A landscape with many valleys, sampled at points; each row gives a point and its height.
A ball rolls from a point to the lowest of its 2 nearest points, and stops where none of them is lower. Distance is the straight distance between rows; heights are no part of it.
j_235 height 342: [ 14  -6 -10   1  -4  47 -11 -26  19 -49  13   5  30   3   6  -4  32 -10
  -3  -5 -12 -22]
j_656 height 694: [-20  10  -2 -13 -15  -1 -21   1   0  32  -8   1 -19  -3   3   6 -43  20
   4  11  -4   4]
j_577 height 449: [-17 -28   5   5  -8   5  -9  -6   7 -13  -2   4 -21  13 -33  -3  28 -18
   8  15 -21  10]
j_129 height 576: [  1 -23  23   8  -1   1  13 -19 -26 -47  -6   3  -7 -44 -12 -21  31  -9
   7   5 -15 -12]
j_535 height 445: [ -8  16  11   4  19   1  14 -38  -1  -1  -8  24  -7   7  -6 -24 -21 -17
   0 -10   4   8]
j_839 height 28: [ -5 -10  -7 -16   1  18 -16   4  16   0 -19  -5   1  -1  -6  14 -11  -1
   2  -9   1   7]
j_10 height 325: [  8  30   5   0 -12 -17 -22  -3 -13  35 -10   9  -1   3  11  13 -42   0
 -21 -20   9  -4]
j_755 height 383: [  1 -15  19   5  13  25   1   4  -9   0  22   8  13   4  19   6  13 -11
 -24  -2   2  14]
j_989 height 437: [ -2  -4  10 -27  13 -20  10   2 -19  10  -7  17  -7 -19   4  -3  -5   0
  15 -29  -8 -18]
j_488 height 190: [  8   4  -2  -8   6  15 -14  -1  35   3  16   0  12  11  -8 -14   2 -11
 -20 -14  -1   0]
j_553 height 511: [  6 -30   9  -1   9 -38  31   2 -13 -23  20  14 -15 -22 -18  -4  16 -31
   1  -7 -38  13]
j_826 height 287: [  7 -15  12   0 -13  31  -1   2  16 -18   1 -14  18  26   0   6 -28 -16
  -5   8   1 -25]
j_636 height 510: [-17 -22  12  -8 -10 -11   6   5  10 -22 -14  -4 -13  -2 -39 -13  15 -20
  15   6   7  -5]
j_523 height 138: [-13   1 -11  11  12  -8  16  12 -16  12  -3 -13  -3  10  -5  12  21  12
  -8  -2   4  -7]
j_539 height 425: [  6   5 -10  18   7  -2  20 -27  -9 -19  11   2  -2 -26 -16 -28  34 -27
  15  12 -39  16]
j_492 height 555: [-25 -22  22 -17  -4  -9  26   5 -17   4  16  -1 -19 -14 -19   0  16   1
  29   5  -8  -7]
j_855 height 452: [-25 -20  19  -4  -4  20  -1   4 -19 -14  -2   4   5   8  15   4  20  -9
  -8  13 -18  19]
j_821 height 706: [ 31   8   0  16   7  15  12  -2  12 -44  14  -6  16 -11  -2 -27  17 -17
  22  11  13   9]
j_450 height 496: [ 12  14  18   9  19   0   0   7   4  -4 -13  -6 -16  24  13  -5   7  26
   1  17  21  19]
j_629 height 378: [ -5 -21 -11  28  -3 -15  12 -43  -2 -19  18  18  -2 -41 -15 -14  30 -38
  12  11 -21  24]
j_753 height 823: [-14 -21 -10  -1 -12  15   8  17   7  11  -3  13   0  -2  21   8  -5 -15
   2  29   7 -16]
j_565 height 637: [ -5  17   2  12  -3  -3   9 -21 -13  12  10  12  -8   6  -5 -11 -40   5
   3   4  -1   5]
j_385 height 777: [ -7 -16 -27 -14  -2 -17   5  -4   5  38  -3  -3 -12  13   5   8   0   1
  -3  13   5 -10]
j_342 height 495: [-23 -27   7  -1   9   5  -4  -7   0 -16  -4  22  -7 -10   1  -1  38 -16
  -6   5 -13  24]
j_571 height 233: [-17   6  -7  -1  -9 -23  -3   5 -10  15 -30   7 -15 -17   5 -13 -10  -1
 -16  11   3  15]
j_287 height 125: [ 10   9  -4 -11 -11  23 -14  -3  14   9  21   8  33  -8   8  -9  13  -6
   0 -11 -21   4]
j_708 height 557: [ 27  22 -17  15   3   4 -17  10  -6  13   0 -19  10  21   4  42 -31  -3
 -10 -13  -4  10]
j_140 height 146: [-11  -5  -3 -10   5   5  -6 -22  -5   1   0   2  20  10 -15 -16  18  12
  -6  -4  13  -7]
j_495 height 472: [ -5  27 -16   3  -3 -33   6   5 -21  10   2   6  17 -13 -32  -5  -9   6
  -1  -9  13  12]
j_758 height 441: [  3  18   6 -16  -9  19  -8   7  29  20  -7 -18   1  48  14  13  -3  21
 -12   8   3  -5]
j_364 height 286: [ 21   9  -5  15  -3  28  -5 -28  29  -2  -2  -3  15  21  21 -17  -2  16
  -5   0   2  -1]
j_822 height 331: [-10 -13  12  22   0 -10  10 -29  12  -2  17  27 -10 -37  -5  -7  10 -16
  13   4  -3  15]
j_679 height 367: [  9  25  -2  17 -24  26 -15 -13  39  22   2  -9  13  35  21  -3 -11  20
  -9  15   1   5]
j_502 height 458: [-11 -21   4   3   7  40  13  -6  10 -10  -1  -1 -10 -16  11 -12  13   7
  -9  12  -7 -19]
j_359 height 399: [ -4  -4 -26   3  -4  39 -21  -5  13 -28  -3 -10  23  -7  -4 -20  48   2
  -7   2 -17 -24]
j_531 height 601: [ 21 -12  -1  16  -1 -23   7  10  -6   2   6   7 -16 -22  -3   8   2 -26
  24   1 -15  18]
j_785 height 278: [ -6  16   0   6 -11 -15 -24   6  -5  34 -22  -2   1   0   7   8  -7  -9
 -22   1  12   6]
j_298 height 470: [  5 -20   0   4  -2  -4  23  -4   0 -33  15   9 -12 -40 -11 -20  31 -42
   8   3 -55  17]
j_109 height 456: [  2  -7 -19   0   9 -12   2  -4  -5  -4 -15   4   9 -17   2  -4  -3   9
   3 -22  -5 -22]
j_796 height 245: [-14   2  -4   9  14 -12  13  -8   2  -5  -1  34   1 -10 -10 -10  -8 -20
   9  -4  10  10]
j_336 height 349: [  6   4   4  33  12  21   4 -22   6   1  -4  -9  17  26  22  11   6  26
  -8  12  20  13]
j_233 height 300: [-21  20  -3  15  -3 -37  13  20 -12  13  -5  21 -22 -34  -1 -13   9  14
  17  -1  -4   9]
j_133 height 179: [  7  13 -13  -3  20  13  15 -22  12 -11  26  -1  24  10  -6 -14  20  16
  -9 -23   5   1]
j_430 height 326: [  0 -17   5   3 -12  18 -19   5   4 -19  -2   3  23  11   3  -1  19 -15
  16   3 -22 -27]
j_464 height 430: [  6  -7   9  -3  19  40   0  10   6  -5   1 -13   7  -6  17   4  11  26
  -8  -7  15 -12]
j_870 height 502: [-11  -9  13 -11   2  17  24  -3   9  -8  13   3 -16 -25 -14  -6  10  -6
  14  -3  -4 -17]
j_158 height 649: [ 24  -7  -4  10   7  11   8  11  -3 -29   3   8   3 -16  -3   2   4 -20
  25  10  -6  20]
j_745 height 281: [-13  -6  18 -13  -8 -30  17   3 -19  20   2  14 -32   1   8  12  -1   1
  18  15  19 -14]
j_3 height 443: [ 14   9   3 -12  12   2   7   5  -3  24  -4 -15 -18  -9  10  11 -27   6
 -11 -10   8   0]
j_792 height 219: [ 16   7   0  -8  -2  19 -20   0  40 -13   8   2  29  36  -1  13  -7   2
 -15 -24   3 -13]
j_686 height 520: [ 10  35 -23  12   6 -12   2   6 -15   6  -9 -23  -3  18  19  32 -46  12
  -7  -5  19  -4]
j_489 height 388: [-13 -40  14  -4  -9   7  -7  -4 -14 -15  10  16  -2  -4 -11  -2  38 -17
  20  11 -28 -18]
j_896 height 552: [  2 -22  22  11   8  -5   1   2 -13 -36 -16  -3 -15 -14 -31 -13  20 -13
   1  -2 -14  -5]
j_217 height 135: [  6 -26  -9  -3   8  29 -11   1  29 -15  -8  -1  12  21   7  23  -1 -11
 -10 -12  -5 -17]
j_737 height 693: [ -8 -17  16 -12  -1 -31   6   4 -14  -1 -16 -12 -21 -12 -23  20 -18 -17
  -7   3   1  26]
j_365 height 616: [-10 -22  19 -14   8 -32  19 -11   7   0   4 -13 -32 -17 -32   1  14 -19
  -4  -4  -2  24]
j_916 height 328: [ 23  -2  34  15   5  33  -7  14 -15 -24  16  -1  11 -14  11   7  15   1
 -15 -12   9   8]
j_7 height 302: [  6   8  -8 -12  -9   8  -9   1  11   2  -3   7  29  33   8  -1 -36   1
   2 -21  -5 -15]
j_115 height 411: [  7   1  -6   7   1  25   0   6   7  13  17 -22   2  -7   8  18 -18  28
  -5  -1  18   4]
j_978 height 749: [-19 -15  -5 -23  -6  -8  -3   9  -8  27   1  -5  -6   8  19   1 -13  15
  -1  10 -15   5]
j_683 height 622: [-20  -6  23 -11  -3  -7   5   4 -22  13  13  -3  -7  18 -21   1   4  -5
   8   7  -8   5]
j_735 height 396: [  9   2  14 -23   2 -23  -4  10  -1  15 -13   8 -19  -2  -4   7   0   0
  17 -11  18 -12]
j_179 height 709: [ -7  28 -16  11  -8   3  23  -2  -4  19  13  -7  11   4  -1   4 -44  11
   4   5  23 -10]
j_509 height 718: [ -5 -15  -7   6 -11 -36  21  12  -8  -4 -23 -10  -4  -3 -17 -10  -6 -20
  -4  13  -8 -10]
j_355 height 492: [ -2  33 -35 -23  -4 -28 -15   5 -26  27  -7 -19  15  17  13  35 -31  22
 -31 -14  30  -2]
j_285 height 275: [-22  14   0   9 -12 -25   7  32 -13  -7 -14  20  -9 -18  -4 -27  -2  -5
   0  15  10   9]
j_517 height 797: [  4 -22 -21   6   4  -3   2  -7   6  18 -11   8  -3   6  29   5 -25  -4
  -1  14   7  -9]
j_897 height 559: [  1 -14   4  -7   0 -47  11  16  -3   4  22  -1 -28 -23 -29   5   7 -20
  19  -1 -22  19]
j_39 height 70: [  7   3   3  -8  -6   9   1 -15   1   4   8   7  28 -46  -6 -18  18 -21
   0 -22 -12   2]
j_201 height 164: [-28   4   1   4  -3 -29   1  16 -28  21   3  -2 -15   7   0  20   3   8
  -3   8  27  -2]
j_178 height 439: [ -6   2  17   6  11  11  -2   3  -3  -2  15  18 -16  -1  18   0  13  16
  -2   2   9  19]
j_667 height 509: [ 28  34 -11  -9   3 -19 -13  19   7  15 -20 -29   2  -4  18  18 -35  40
  -3 -12  17 -20]
j_366 height 115: [-10 -14   2  -4   7   1  -1   4  -8   7  -6  -1   3  27  -2  -3   7  19
 -22  -4  17 -31]
j_775 height 385: [ -1  27   6   4   9  29   5  -3   6  -1  -7 -23  10  14  21  25 -15  34
 -16   3  29  15]
j_455 height 770: [-26  -9   8 -19 -17 -33  21  24 -13   7 -10  -1  -8 -13 -22   1 -12 -18
   9  25  -8  13]
j_290 height 217: [  4  -5  -5   6  15  31   7 -34  30 -19   5  -4  13  10   6  -9  10   6
  -8 -19  17 -12]
j_872 height 464: [-12  12 -20   0  -1 -32 -15   3 -14   2  -1  14  12 -14 -12 -17   6  10
  13 -21  -8   0]
j_674 height 242: [  9 -23  -9   5 -10  32 -10 -25  13 -37   1   0  17  -9  -6   6  18 -38
  16   0 -10 -28]
j_196 height 632: [-13  20   0  -3  -2   0 -25  18  -9   8 -11  -1 -14  24   5   9 -37  36
  14   5  10   6]
j_316 height 575: [  0  41 -16 -12 -10 -19 -25  30   9  15 -20 -13 -22  32   0   7 -16  25
  12  11   2   7]
j_612 height 476: [-13  27 -20 -23   3 -15  -5   3 -14  38   3 -13 -16  -6  12  18 -28  17
 -20  -5  21  -2]
j_152 height 686: [  2   3   2  -3  -3 -11  12  19 -10   9   0  -6  -6   4  -8 -18  10 -25
   1  13 -18   0]
j_662 height 382: [ 11   3   1   4 -11  -5 -24  -4 -16  14 -14  24  20  15   8   5 -32  -4
 -19 -15 -12  -9]
j_589 height 508: [  5  29   3  -9   1   8 -15  14  19  17 -13  -2 -17  24  16  -7   3  18
   6  11   2  13]
j_80 height 309: [ 34  -4  -3  22   5  16 -16   8  23 -19  15 -19   7  15   6 -10  20  34
   9   6   0  -1]
j_864 height 333: [ 25  11  -4   3   1  -5  -8  20   2   0   9 -17  15   7   4 -12  16  18
   6  -2  15  12]
j_312 height 248: [ 43  -5  21   8   1  22 -20   6  10 -28  20   1  21  15  16  -8  12  12
  -1 -10   1   6]
j_526 height 500: [ 21  39 -28 -11  -4 -21  -2   3 -13  23 -11 -29   8  14  24  27 -40  30
 -16  -3  36 -27]

Call two points neighbours if one is among the 2 nearest of the other. Go from one point of each pair to the other, from neighbour to neighbour, staying as low as possible. Name the highest point that can't be avoided.
j_312 and j_674: j_342
j_39 and j_571: j_662
j_312 and j_366: j_589
j_839 and j_39: j_488

Where does a ball stop that starts at each point below?
j_683: j_366
j_355: j_366
j_758: j_366
j_872: j_366
